Points on a hilly landscape, in no order, each with its height.
A ball rolls from a point to the lowest of its 6 nearest points, and stops where none of them is lower. Distance is the straight distance between rows; heights are no part of it.
q_637: [-13   6  13  29  13  -4   3 -42  -1   2 -13  24 -10  24  -5 -25  40 -24
  10  -4  32  41  49  11 -17   7  33 -26  15]  height 3.28
q_401: [ 15  39   8  -9  47  -6   1 -25 -18   0  18  -4 -48   0 -36 -25  34   0
  35 -52  54  54  26  11  29  32  15  51  -2]  height 4.88
q_365: [  0  51  40   0  18  24 -16  -5 -41   2 -18  -1 -42  44 -27 -13  42   8
  31 -30  20  68  17   7 -12  31  15   0  28]  height 1.77
q_466: [ 18  45  -2 -20 -58  14 -17  39   9  33 -31 -18  -6 -21  41  -2  45  42
 -16  10  -8   0 -43 -49  -1 -47 -52  -8  50]  height 3.91
q_867: [ -5 -66 -34  -9  28  -9 -24  19  -9 -36  52 -11 -13 -30 -30  30 -46 -22
   8  -3 -49 -34 -10 -32  39 -20   4  26 -31]  height 1.85
q_418: [-34 -70  -7  36  36   7  -2   4  17 -13  27  11  10  23 -20  26 -39 -23
  -8  52   3 -43  21  -5 -12 -24  47 -17 -23]  height 1.79
q_71: [ 13 -14 -25   9  14   1  15  -6 -32 -20  83  -6 -20   3 -15 -19 -34 -13
  24  -9   4  39  39 -38  31  -2  19  28 -19]  height 2.22
q_75: [-17 -26  -3 -21  -5  17  -9   2 -12 -18   4  -3 -14  13 -13   1 -10 -22
  29  16 -11   9   7 -10  20 -20   3   7  -7]  height 2.03
q_211: [-33  27  29  36  17  16  14 -49   1  11  -9   8  -3  40  -2 -31  19   4
  -5  16  57  43  27   9 -53   5  43 -46  32]  height 3.51
q_640: [-20 -70 -19  46  40  13  18   2   3 -37  23  38   8  -4 -14  25 -40 -31
 -11  15  32 -14  23 -11  -7  18  51 -15 -21]  height 1.67
q_675: [-23 -20  40  41  22  22  -6 -62   7  12  26   6   8  29  -5 -23 -23 -39
  34  27  48  26  19  -5 -22 -10  44  -4  19]  height 1.76
q_185: [-20 -39 -13  -3  31  25  23 -25 -34 -13  85   9  10  10   0  -8 -58 -38
  19  24   7  23  51 -51  28 -22  11  22   5]  height 2.05
q_908: [  5 -50 -25  -4  47  12  14  -8 -11 -24  75 -19 -41   3 -16   2 -69 -37
  20  16  -3 -14  33 -45  36 -23  33  24 -30]  height 1.50
q_234: [  9 -19 -16  -2  -2  -5   6  10  20  -6 -29  26  30  -8  35  28 -13  13
 -34  32   6   0 -17   5 -14 -21 -27 -52   5]  height 5.97
q_303: [ -8  -3  -5 -22 -37 -12 -35  -3  33  24  -5 -24  10  -7  -4   3 -25   4
 -36  29 -64 -28 -21 -30   6 -60 -30  -3  28]  height 4.11
q_337: [-42 -30  10 -36 -14  15   2 -11  25 -15  28 -22 -22  28 -56  -7 -43 -26
   1  61 -29 -23 -10 -16  -9 -32  23   3  19]  height 4.07
q_9: [-11  60  34  39  14  25   6 -50 -18   8  -5   7 -16  12 -23 -24  35   9
  11  -2  45  88  40  14 -40  17  55 -24  34]  height 2.98
q_405: [-43 -39 -11  21  41  49   3 -32  -9 -38  52   6  16  25  -9   7 -27 -14
  -2  21  30  -1  33 -13   7  17  39  -9   1]  height 1.62
q_187: [-21  37  11  49  33  24  21 -28 -16  -9   9  10 -20  -8  -2  -5  29  15
  25 -32  41  46  39   6  -5  46  59   4 -25]  height 1.96
q_581: [  8  35  34  -4  -3   1  -2   9 -17   9 -51  25  -3   9  20  11  54  31
  -8 -17  39  40 -21  27 -22  15 -16 -14   7]  height 4.40
q_874: [ 26  30  14  10  -7  19   2   3 -40 -21  27  -9 -45  -4 -19 -20  16 -14
  31 -59  11  35  35  -9  21  -2   2  46   5]  height 2.91
q_789: [ 17  54  52  -7  -6 -16  -9  36   0  25 -19   0 -22  11 -16  14  44  21
   8 -60  24  23 -15  30  12  36 -21  16 -13]  height 4.82
q_650: [ 16  49  30 -17 -33 -12 -20  14   6  38 -31  -5  -5  38   2  -8  29  14
 -34   1  -8  12 -36   4  -1 -25 -47   7  10]  height 3.85
q_981: [-19 -51 -45  -3 -21 -19  -4  -4  18 -11  -5 -20  26 -79 -10  27 -65   2
 -15   3 -56 -61 -43  -2  13   5 -19   8  18]  height 3.93
q_804: [ -6   8   7 -16 -16   3   0  -8  -1   6 -13  -9 -19  30 -13 -11  -1 -26
  11  20 -28 -11  18  21   0 -36 -12   0   2]  height 4.31
q_683: [ -5 -74 -22  11  -1 -14  11  21  37  -9   7  27  38   2  -3  36 -51 -26
 -79  40 -25 -63 -21  10  -4  -9  -7 -48   9]  height 3.87
q_270: [-29 -18  -7  70  23  33   4 -46  13 -13  33  17 -16   7   6  -4 -26 -30
   9  19  42  30  39 -23   9   3  46   3 -14]  height 1.48
q_393: [ 17  25  21  28  25   5 -10  26 -35 -24  -5  -6  -5 -30  -4  -5  43  19
  43 -53  53  42  22   0  -2  68  13  11 -26]  height 4.70
q_247: [  2  25  29  25  30 -11   0   8 -15 -15 -27  19  12   0   4  16  46  25
  11 -18  49  50   3  27 -41  51  19  -7 -17]  height 3.64
q_11: [ 20  49  13  17 -59  21 -23   2  46  23 -35 -21  31  11  35 -11  14  33
 -10   9 -50 -25 -40 -39  23 -76 -64  -8  34]  height 3.63
q_468: [ -7 -53 -46   0  -8   2  -2   6  17   1  15  -2  -4  -8 -14  30 -39 -17
  -1  10 -45 -51 -29  -9  24 -15 -19  13 -24]  height 4.20
q_446: [-26 -78 -31   4  -3 -23 -12   3  19 -31   4  -1  -5 -55  -5  39 -70 -24
 -34   1 -58 -47 -15   2  36   4  -9   2 -27]  height 2.49
q_148: [ 12  17  20 -14  17 -26   5  25 -28 -26 -24  -8 -10 -16  27  10  31   9
  22 -39   7 -13   0  17  15  41  -7  14 -45]  height 6.25
q_358: [ 18   7   3  -8  -6 -33 -17   8 -22   5 -32 -14  26 -65  33 -10  22  27
  10 -45  11 -40 -19  21 -12  21 -25  -9 -17]  height 5.60
q_946: [-10 -31  -9 -12 -14 -19   4   4  -7 -10 -39  16  16 -26  12  23 -15  -1
 -18  12 -25 -45 -43   8  12  -2 -30  -7 -13]  height 6.74
q_698: [ -3 -20 -10  56  28   9  -3  -7 -32 -38  25   4   5 -13  16 -31  12 -19
  30 -31  30  24  58  -6   2  36  39  13 -30]  height 1.86
q_420: [ -5 -34 -18  46  58   5  -4   3  15 -39  49  42  24 -24  15  20 -23 -25
  16 -16  44  -2  50   0  15  22  56   1 -16]  height 1.73
q_550: [  2   0 -16 -27   9  -3  -3   9 -28 -13 -11  -6  -2 -45  17   6  -5  18
  26 -29 -31 -26  10   1  25  19 -10  40 -18]  height 5.00
q_717: [-22 -60 -37   0  34   5   5   8  19 -16  31   7  16 -39 -11  43 -54 -30
 -24 -10   0 -34 -21  -9  23  18  40 -11  -3]  height 1.71
q_558: [ -1 -19  28   8   4   0  18 -16   6   7 -13   8  -1  11  11  -4   2  -1
   7   5  28  44  18  -3 -13   2  39 -20 -15]  height 1.41
q_997: [ 27  13 -34 -21 -30 -30   7  17  19   7 -32  12  43 -50  25  -6 -11  18
  -2 -28 -24 -43 -35  12 -18   3 -45   8  14]  height 4.78
q_434: [-15 -41 -15  -8  -4 -13  38  18   7   9 -27  14  45 -40  17   2 -49 -23
 -23  19  11 -32 -23   5  15  22  25 -38   9]  height 8.47
q_438: [ 18 -51 -35 -13  -6 -18   8  17  29 -16   3   5  55 -42 -14  35 -50   3
 -32  10 -26 -60 -47   0   3   8 -13 -28  -1]  height 6.13
q_296: [ 19  28  -9 -10 -46 -20 -20  12  22   4 -15 -21  15 -29  21   7 -18  14
  -1  24 -46 -43 -56  -9   4 -32 -60  -7  23]  height 3.73
q_807: [ 11  31 -16   3 -58 -18 -24  27  29  18 -17 -44  17 -68  14 -32  14  46
   8 -15 -53 -33 -22  -5  -5  16 -71  34  39]  height 3.52
q_556: [-10 -58  -9  22  11 -11   1  10  30 -27 -13  34  53 -23  -3  60 -30  -7
 -33   2   0 -44 -31  36  -4  15   9 -18 -39]  height 2.52
q_800: [ 12  17   8 -22   3 -12  14  20 -10 -11 -25 -11  -4  28 -16   6  39  12
  17 -15 -11  10 -14  23   7  12 -13  -3  -5]  height 4.99
q_33: [ 14   9   1 -16 -30 -33   1   8   9  18 -37   7   5  -7   3  21   0  -1
  19   8 -39 -20 -31  10  10 -26 -53  -9 -11]  height 4.90
q_879: [  7 -24   3   9   0 -16  16  25  33 -17 -25  44  30  22  19  30 -27   2
 -24  41   6  12   0 -17 -15 -15  11 -40   0]  height 1.66
q_701: [-13 -16  13  41   6 -23  15   2 -30 -33 -26  31  19   5  26 -18  -2   3
  16 -30  10  10  30  42 -10  47  32   1 -14]  height 4.14
q_772: [ 11  71  22 -27 -30   0 -10  19  15  37 -18 -20 -10  26   2 -21  37  20
  -4  -1  -9  30 -11   2 -15 -31 -21  -3  13]  height 3.99
q_265: [-18  -4  16  18  10 -15   0  -6 -10 -11   2  -3   5  22   5   3  22  -5
   2 -11  26  -3   0   5 -25   3  18   0 -18]  height 3.72
q_520: [  0  83  39 -11   0   5 -19  14 -10   4 -16 -12 -29  24 -40  -1  66  -5
  15 -29  21  20  -9  36   6  32  -5  51  14]  height 4.43
q_877: [-40 -76 -27  -4  20   9  15  16  19 -34  37  -6 -13  -8 -24  33 -43 -31
  -6  13 -20 -33  15  -6  52  -8  25  13 -25]  height 1.74
q_170: [-13  18  14  57  26  27  -8 -32   0 -13  42  18 -12  22  -4  -9  -4 -37
   3  -9  50  28  51  -3   5  15  46  10 -19]  height 1.32
q_158: [  9  31  31  20  19  -8   7  -6  -9  -2 -31   9   3  44  13  -4  32   5
  -4  24  24  41   4  18 -36  20   6 -22 -11]  height 3.80
q_230: [ 14 -39 -28  10  34  -4  18 -19 -31 -30   3   9  -2 -21  19  17 -14   7
  16 -16  25   0  32 -10   5  -1  18  -5 -52]  height 2.39
q_541: [ 19  47 -14   8 -54  17 -21  -2  36  26 -11 -23  -4 -24  29  -6  19  29
 -33  23 -35 -41 -57 -39   4 -35 -53  -3  49]  height 3.70
q_175: [ 31  34 -16 -19 -23 -26  -1  24  -4   7 -33   8  31 -39  38   9  11  38
   1  -2  18 -14 -37   4 -16   8 -40 -23  12]  height 6.33
q_719: [ 21  16  19 -22 -10  29   5 -22 -28   6  14 -12 -36  45 -40 -36   9 -28
  17 -33  -9  16  31  25   2   6  22  20   4]  height 2.55
q_288: [-12   8  22 -16 -35  -2 -32  11   2  17 -33 -17 -10  13  -6  -3   8   2
   5   9 -46  -7 -13  21   2 -22 -18  26   1]  height 3.27
q_746: [ 14  -7  13  28  30  -3  -5 -11 -14 -14 -15  26  -7  -6  -4  11  23   1
  24 -37  36  22  41  21  -6  17  12  26 -17]  height 0.96
q_604: [  8  52  19 -35  22  -3  -8  31 -18  -2   1 -21 -39  25 -18  -2  64  14
  35 -33   2  15  17  11 -10  27 -13  52 -10]  height 3.83
q_330: [  9  45   7 -27 -14  21 -18  14 -26  -6  21 -29 -24   8 -29  -2  19  -2
  46 -45 -29  -2  19   2  38  15 -10  63 -21]  height 2.37
q_233: [ 23  13   4 -25 -23 -26 -15  21   2 -24  24 -18 -14 -34 -12  16   5 -14
  19 -41 -37 -26   6  23  34   1 -37  51 -21]  height 4.71
q_512: [  7  65  35 -29  -2   1  11  -4 -18  27 -10 -11 -48  54 -23 -20  47  19
 -10 -24  35  85  -4  22 -35  23   3  -2  24]  height 3.26
q_373: [-23   8  54  54  21  21   3 -56  21  13 -10  -1  -2  22   4 -11  -5  -8
   6  43  32  37  54   7 -37   3  66 -34  16]  height 2.68
q_374: [ 11  31 -13   5 -63 -13 -22  10  54  11 -16 -16  15   8  11 -20 -23  16
 -27  17 -66 -33 -30 -29  -3 -77 -57  -7  24]  height 3.59
q_864: [ 15 -42 -19   0 -17  -7  17  35  19   7  -2  27  31 -14  40  41 -30  23
 -62  39   8 -39 -47 -33 -10  -8  -7 -34  26]  height 5.12
q_768: [  5  69  20  -4 -30 -18 -30  14  16   6 -22 -46 -16   4   1   2  17  -2
  16 -25 -61  -8 -19  17  -4 -19 -45  23  18]  height 3.43
q_83: [ 19  26  27 -38 -27  -9  -6  -2 -15  17  -9   6 -19  41 -14  -8  10  -7
 -14  31  -9   1 -14  19  -9 -38  -3  -4  -6]  height 4.67
q_65: [ 30  51   4  -3 -48  11  -4   2  14  31 -43   4   7   5  56  11  58  51
 -15 -12   7  10 -64 -36   6 -43 -30 -23  43]  height 5.99
q_732: [ 29  13 -11 -11 -28 -29  -6  37   5  27  -3   3   6  -1  22  20  -1  30
 -22   9 -14 -19 -48  -9  -2 -30 -43 -18  20]  height 5.52
q_407: [-18  51  33  -9 -17   4 -32  12   1  33   1 -37 -26  15 -25  -8  45  -5
  21 -20 -43  25   0  17   6 -10 -13  40   2]  height 3.48
q_572: [-11   7   0  44  22  16  13 -79 -22   8   9   2   7  25  -7 -16  17 -30
  14   6  30  37  39  16 -32  14  30 -11  -4]  height 2.60
q_979: [ -1 -16 -16  68  38  24  16 -20 -20 -34  48  25 -10  -6  13  -5  -6 -29
  19  -4  24   5  70  -8 -12  29  59  -8 -20]  height 1.59
q_462: [ 26  26   8 -31 -28 -11 -12  15  -8  21 -37 -17  16  -3  55 -14  37  47
 -14  -3   6  -4 -46 -15 -10 -18 -47 -35  18]  height 6.73
q_196: [ -1  42  50 -11   2  -4   5  23 -23  18 -23 -25 -34  30 -24 -16  38   8
   2 -27  49  53  15  40  -3  30  13  13 -30]  height 3.18
q_790: [-21 -49 -40  11  19  -3   8  22  -4 -43  37  20  -2 -17 -10  21 -41 -40
  -9  16 -11 -25  19 -23  19  20  32  22 -34]  height 1.60
q_92: [ 30  46  23 -18  15 -38  -4  27  -7   4 -35  -6  19  -4  17  17  63  29
  19 -68  48  19  15  38   5  70 -18   8 -20]  height 4.35
q_664: [  0 -33 -47 -11 -19 -10  -2  12  15  15 -12   7  29  -6  30  18 -39  -5
 -51  30 -18 -35 -41  15   7 -25   1 -34  20]  height 6.87
q_693: [ 20  57  26  -5  23   4   4   7  -8   6 -12  -1 -15 -12 -12  -6  81  10
  32 -50  49  54  37  28 -36  61   3  26   2]  height 4.04
q_527: [-16 -22 -38   2 -40 -20 -16  16   6  -9  11 -26   0 -57  -1  14 -37  -4
   1 -11 -58 -61 -28 -13  24   0 -19  20   5]  height 3.68
q_900: [ -2  64  23  22 -28 -24 -23  21  41  48 -27 -36 -17  17  -5 -11  30  38
 -17  -6 -58  -6 -24  -3  20 -26 -53  23   2]  height 3.46
q_318: [-27  60  52  14   5  16  20  -5 -30  32 -23   4 -31  63 -27 -10  37   8
   5 -17  43  61   3  14 -26  20  34 -15  34]  height 2.58
q_254: [-14  -3  -1   8  18  41   5 -57  -3 -14  51  16 -17  40  -2 -28 -23 -23
  41   2  25  26  38 -29  10 -10  28  20   8]  height 1.49
q_258: [ -5  46  10   9 -30   6 -21  15  10  -9 -32 -32  14 -27  18  -8  28   7
  27 -25 -48 -32 -12  -9  14  -7 -64  19  -4]  height 3.45
q_718: [ 10 -17 -25 -22 -31 -14   5  26  17  -4 -20   3   6  22 -11   0  -2  -7
 -27  25 -38 -18 -12   1   9 -50 -20  -3   7]  height 6.35
q_441: [ 21 -27 -48  -5  -4 -42   1  26   5  -7 -18  18  29 -63  40   7 -24  17
   6  -3 -20 -50  -8  21  -9  30 -33 -11   8]  height 5.09
q_766: [  3  36   5  -3  -6  12 -15  -8 -12  29  17 -16 -27  13 -29 -30  24  10
  31  -7 -12  15  24  21  19 -17  -2  29  -5]  height 3.00
q_960: [ 29  63   4 -14   8  34 -10  14 -33 -11  33 -42 -66 -17 -42 -21  39  -2
  30 -36 -22  44  27  -8  20  17   7  66 -25]  height 2.87
q_142: [-19 -43 -32 -38  -6  17   4  13  25  -8  11  13  17 -11 -16  33 -57  -7
 -48  22  -6 -56 -21 -18   3 -15  22 -33  -8]  height 4.97
q_453: [-19  -4   5  47  17   4 -15  -5  -2 -14 -17  36 -14   8  13  -2   5 -34
   9  -3  42   0  38 -17  -5  21  54  -9 -23]  height 1.98
q_655: [  8 -34 -11 -19   6 -23 -10  16 -14 -21 -15 -10   6 -43  26  12  -9  13
  13 -12   8 -40 -12   9  -2  10  -1  -3 -35]  height 5.36
q_69: [ 14  14  20   5 -13  -9 -11   5 -16 -30 -57  16  18  -3   7  14  17  19
 -15  12  19  15 -13   5 -20  15 -21 -33  23]  height 5.96
q_54: [-14 -51  -6 -16  14  14  16   5  34  12   9  10  14  34 -12  15 -37  -9
 -56  54 -10 -21 -19   8 -27  -9  14 -35   3]  height 2.78
q_850: [-40 -54 -12  -9  14  23  32 -28  25 -22  33  12 -18  43 -29  11 -41 -17
  12  33 -12 -10  13 -19  -4 -39  21  13   4]  height 2.17
q_653: [-41 -54   9  34  38  11  15 -44  38   3  40  16  12  41 -12  -6 -25  -6
 -24  38  18   1  34  -8 -28   8  57 -37   9]  height 1.78
q_381: [ 27   9 -11  -8  32  24  14  17 -44 -20   2  -9 -12  11  15  -5  38   8
  34 -42  43  31  51  -8   5  48  26  33 -33]  height 4.25
q_617: [  2 -82 -53  10  -5  -8  13  39  25 -40   6  43  38 -51  19  36 -51   2
 -29   8 -11 -61 -34  -7  -6  31   7 -29  18]  height 3.97
q_862: [-10 -44 -11  10  27   9   9  10 -45 -18  44   4 -10  15   1  10 -35 -17
  20  -5   2  14  32 -24  29 -17  19  33 -40]  height 1.54
q_380: [  0  11  -4 -19  29   1   0  -1 -29  -6   1  -5  -5  13 -17 -13  23  15
  42 -20   3  21  27  -1   4  14  15  32 -10]  height 2.12
q_289: [ -6 -35  16  26  21 -15  -9   1  42  22   4  14  16  46  16   7 -18   8
 -28  49   9  14 -16  -7 -39 -26  44 -47  -1]  height 2.15
q_325: [-34 -34  28  14  22  13   0 -51   0   2  14  26  -8  27 -15 -28 -28 -16
 -10  37  31  23  53  -5 -30  -5  30 -16  43]  height 2.02
q_525: [  4  60  22 -19 -37  -3 -18  15   2  34 -29 -22  -9  21  -6 -15  -9  12
 -20  16 -50  -1 -31 -17  21 -51 -30 -10  15]  height 3.57
q_876: [-28  14  13  40  43  47   5 -54 -21   2  -4  20 -12  20 -15 -19  38 -21
  31 -21  43  40  16   3 -12   4  43  -4  28]  height 2.54
q_361: [-20 -39 -15 -23   6  11  26   2  22  14  12   8   8  43 -32  -1 -44   4
 -37  57 -16 -19  -8  12 -18 -30  25   3   8]  height 3.84
q_351: [ 15  42  11 -11  -8 -28 -13  21  -2   7 -25   3  16 -48  13 -11  27  20
   5 -28 -19 -12 -30  -4   1  41 -51 -16 -13]  height 4.89
q_310: [-43 -49  16  13  20  28  25 -60  21  -3  29  13  14  46 -27 -31 -47 -40
 -22  45  42   9  31   2  -9   1  60 -15  11]  height 1.84
q_988: [  3 -53 -31  -8  -3  -5  10  -1  12 -21  16  -8  17 -29  -2  15 -20 -19
  -3 -12 -43 -22 -19  17  19  10  -9  10 -30]  height 3.21
q_596: [  1 -50 -27 -31  -5  13   7  18  42  23  14 -11   4   9   1  19 -62 -10
 -61  47 -49 -37 -45 -25  16 -46 -11 -28  35]  height 6.51
q_319: [ 25  37   2  -8  -4 -29 -32  20  -6  25 -51   5  -5  -8  24   5  72  29
 -16 -35   2  17 -33  26 -25  17 -28 -26  -2]  height 5.30
q_811: [ 11 -19 -25 -15 -13 -24 -10 -12  -8 -13 -22 -12  14 -89   6 -21 -23   6
  10  -7 -52 -41 -27  14  21   4 -35  13   5]  height 3.69
q_611: [-12 -18 -11  -8  21  33   9 -44 -21  -1  37  -5 -27  28 -29 -35   8 -40
  26  -4  10  17  46  -9  13 -23  30  27   2]  height 1.63
q_250: [ 22  -9 -26  31  47  30  17 -27 -17 -26  79  23  -2  10  -5 -17 -29 -31
  17  -9  52  33  56 -25   8   8   8  44 -20]  height 2.16
q_897: [-15 -13 -23 -22 -27 -18 -25   5   2  -2  -1 -34   0 -20 -14 -10 -20  13
   2  13 -47 -25 -34  16  17 -35 -18  12  -7]  height 3.90
q_933: [  9  13 -21  28 -34 -30 -10  16  19  13 -11 -13  11 -46  17 -20 -23  23
 -11  -6 -61 -57 -10  -9  29 -39 -60  16  28]  height 3.53
q_251: [-28 -14  19 -30  28  29  14 -54  -2  12  41 -11 -23  48 -25 -37 -35 -40
  24  17   0  16  18 -11  15 -22  34  -3  11]  height 2.84
q_30: [-12 -10   4 -16 -16 -21   4  -1 -19  -7  -8  26  10   6  22   3 -11   0
 -22  33   8  21 -19  14 -18 -11  11 -17 -33]  height 4.51
q_239: [  2  28  -8   8  21   9   3 -20 -27   8   9 -10 -12   1 -23  -1  64  -9
  24 -39  39  45  34   4  15  45  -8  28  -9]  height 3.50
q_779: [-33   3   3 -24   3  31  45 -72 -21  29  22  17 -22  63 -18 -27 -15 -25
  12   5  27  38  24 -13 -19 -26  44 -14  41]  height 3.79
q_131: [  0 -10   2  -9 -11   6 -17   1  -7   2 -10 -16 -22  18 -11 -14  -1  -9
  29  -6 -38  -4  -3   6  31 -21  -5  59 -21]  height 2.88
q_499: [ -1  39  52   6  15  14  23  -6  -7  12 -27  -9 -21  37 -11 -10  20   5
   6   8  35  37  19  10 -13   8  17 -15  -2]  height 3.24
q_791: [ 32  32   2 -31 -39 -12 -25  29   4  -5  -8 -24   0 -49   7  -2  38  22
  19 -49 -23 -13  -1   0   8  49 -52  29  -5]  height 4.15
q_820: [ -9 -45  -6  33  28   5   8   8   3 -31 -10  23  18 -51  -7  18 -19   0
 -20   4  17 -36  20  -1   8  24  39 -10 -30]  height 1.80
q_98: [  6 -23   1   4   3 -23   6  10   0 -16 -26  26  25 -15  10  24   5   7
 -29   6   7 -14 -37  22  -3  13   0 -29 -31]  height 5.25
q_391: [  5  39  -4 -12   5 -11 -14  40  -9   2   5 -34   2   0   3  10  35  26
  24 -58  16  13   4  26  -2  51  10  43 -19]  height 6.08
q_105: [-10  20  27  10  22  12  26 -24   0  -2 -13  17 -21  44  14  -6  21 -24
  15  25  30  47  19  13  -9  -3  32 -13   0]  height 2.85
q_904: [ 29  20 -30 -15 -24  -7  14  17   8  33 -15 -17  18 -53  23  -3  10  37
 -16  22  -9 -30 -28 -21 -14  -8 -46 -11  22]  height 5.81
q_801: [ 18  76  12  -7 -21 -11 -36   6  -9  21  -9 -31   1 -41   6 -14  40   3
  47 -44 -47 -29  -2  11  24  37 -44  32 -20]  height 3.67
q_859: [-14 -37  18 -16  12  31  20 -45  -1   8  51  -2 -17  44 -41   4 -39 -30
   4  18  -1  -7  39 -39   9 -33  25  -2  -3]  height 2.14
q_334: [ 28   4  22 -27 -30  -4  -1  29   2  25 -34  14  18   2  26  23  21  28
 -16  11   8  29 -32 -20  -8 -30 -22 -27   7]  height 5.59
q_984: [ 17  11  13 -17 -32  -3 -15   0   9  24 -16   1  15  19  12  11  19  25
 -17   4  -7  11 -38   1  -7 -45 -35 -20   3]  height 4.42
q_860: [ 21  33  25 -26  -5 -22  -3  18  11  22 -19 -13  28   2  32  10  19   9
 -24   9  -4  11 -24   7  -8 -13 -41 -20   6]  height 5.22
q_543: [-14 -31 -20  20  61  32  17   1  -7 -49  89   4  -4   0 -10 -13 -47 -26
  15  13  21  -3  40 -36  12   3  40  12 -22]  height 1.72
q_764: [ 35  22 -42  -7 -33  -6  -3  28 -17  32 -30  15  19 -53  63 -18  23  66
  10  12  38 -26 -26 -21 -26  31 -55 -22  45]  height 6.37
q_205: [ -8  15 -23   1 -40 -18 -17  13  16   6 -19 -33  25 -73  10 -34  14  25
   7 -11 -47 -52 -33 -12   7  12 -63  29  38]  height 3.49
q_314: [  8 -15 -28  -7  24  34  15 -48 -30  -8  56  -7 -23  24 -21 -36 -30 -50
  63 -24  17  31  40 -26  33  -7  16  33  -5]  height 1.69
q_715: [-25 -28  -6  46  28  25   5 -68   0   8  42  24  11  12  -4  -1  -6 -40
 -14  35  31  29  59  12 -29  19  65 -18  -8]  height 2.34
q_382: [-38 -29   3  17  19  31  19 -58  -2   4  45   6 -29  15 -16 -15 -35 -60
  25  16  51  12  32 -36  10 -28  49  -5  41]  height 1.70
q_115: [ -7  -6  11 -37   3   2  12 -10  24  10  -7 -27 -21  41 -31 -22 -29 -18
  -3  43 -41 -13  -3  13  -1 -40   1  16   4]  height 6.54
q_395: [  4  39  32 -29 -14 -10   3  -1 -24   4 -10  -6 -29  32 -27   9  45   9
   9 -12  14  29  -3  34  -2  15  -1   0 -24]  height 4.27
q_66: [ 36 -12 -26  -8  -7 -31  -4  20 -10  12 -36   6  41 -86  51 -18  14  37
  -2 -15  -5 -34 -25   8 -14  17 -49 -23   8]  height 5.80
q_134: [ -5  22  36  17  -1 -17 -12  10  18  23 -34  10   7  18  22  21  11  27
 -45  19  20  33  12  12 -41  -2   9 -36  14]  height 4.86
q_899: [ 26  40  36 -29 -16 -19  -9  33   9  26 -27   4   5  24  41   5  37  43
 -40   1  32  33 -25   0 -26   8 -39 -35  16]  height 5.37
q_647: [ 27  16  -5  -8 -41 -17  11  39   1  27 -39  26  23 -24  51  13  36  47
 -22  -6  30  -3 -51 -13 -27  -1 -18 -34  22]  height 8.26
q_253: [  5  32  -1 -32 -12 -16 -27  15   2  28  -7 -28   4  13  11 -17  42  15
 -10  13 -27   2 -17  16 -10   9 -35  -6  -5]  height 3.66
q_248: [ -2 -22 -30 -13  38  29   1   6 -20 -23  47 -23 -24  10 -20   3 -17 -37
  30   7  -3 -10  36  -3  29 -20   9  43 -24]  height 0.97
q_569: [-31 -57 -37 -13 -35   2   9  29  39   5  23 -11  11   1 -31  38 -46 -12
 -50  21 -69 -58 -26 -13   9 -23 -22 -12  17]  height 5.41
q_605: [-11 -30 -13 -27   1   0 -18  10  12   7  12 -15  15   7 -14 -13 -59 -27
 -17  35 -62 -39 -10  13  18 -19 -10   8   5]  height 6.55
q_227: [ 11  -7 -20 -18  16  -2   1  -5 -38 -20  38 -11 -37   0 -11  -6  12 -22
  23 -38 -25  14  35   6  31  -4   6  38 -39]  height 1.75
q_87: [ 16 -10   4  -3   4  27   9 -12 -35 -15  14   6   4  34  -4 -11   6 -10
  21   4  23  19  22   1  -4 -16  23  14  -1]  height 1.06
q_917: [ 14  -6  -2  -5  29 -23  -4   9  -7 -18 -19   3  19 -26   7  15  23  10
  28 -56  23  -4   8  18  -3  47  -8 -17  -8]  height 4.85
q_893: [ 10   7 -32 -15 -40 -25  -9  19   0  -6 -18 -13   8 -40   8   2   7  18
  -4   1 -41 -29 -32  18  -3   9 -37   2   7]  height 3.71
q_872: [-28 -18  14   1   8  26  11 -29  -6  14   4   8 -14  32 -31  -8   2  -4
   7   7  25  22  19   8 -14 -14  18 -27  -7]  height 1.93
q_372: [ -8 -17 -16   3 -59   1   0   6  32   8   4 -18  13 -13 -36  10 -51  -4
 -40  31 -63 -70 -24 -14  18 -17 -24  -3  17]  height 5.91
q_566: [ 29  36   9 -10  -1 -31   8  37   4  13 -28  13  12 -38  49  -1  40  45
  -5 -29   9  20 -32   0  -1  46 -31  -3   1]  height 5.44
q_180: [ 16 -11 -30 -27 -11 -28   9   2 -12  -6 -10  -1  19 -30   7  16 -27   9
 -22  17 -23 -20 -27  -5   8  -5 -33 -18  14]  height 6.21
q_125: [ -9  68  58  20  -3  25   8   3   7  38 -10  -5 -37  37 -21 -16  56  29
  20 -24  64  83   3  19 -41  31  33 -21  38]  height 2.38
q_390: [-15 -22 -20  -3  28   0  14  12  -1 -32  14  15 -26   6  11 -11 -24 -26
  32  -4  30  -7   2  -5   9  -9  32  16 -38]  height 1.43
q_567: [ 13 -43  -3   8  -6  -6   3  -4  34  -6 -10  40  39   4   1  33 -30  -3
 -59  36  11 -30 -43   6 -13 -12   1 -35   7]  height 3.65
q_304: [ 35  -7 -19  -3 -26 -12   6  12  25   5 -21  16  23 -15  45  -1 -10  35
 -66  23   5   1 -59 -31 -15 -44 -21 -30  36]  height 6.94
q_736: [ -9 -41  11  11  19 -14  10 -27  -4  13  -1  10   7  33 -39   2 -21 -10
 -15  55   1 -11  21  17  18  -3  33 -12  -9]  height 2.80

Call two points neighbours if one is among the 6 nearest of the other. Go from one point of each pair to the other, from neighbour to neighbour, staying as low as possible. Name the highest point that can't be avoided.
q_746, q_170 => q_698
q_879, q_365 => q_9
q_879, q_746 => q_289

Where does a ball stop that starts at each point below?
q_811 => q_248
q_897 => q_248
q_732 => q_248
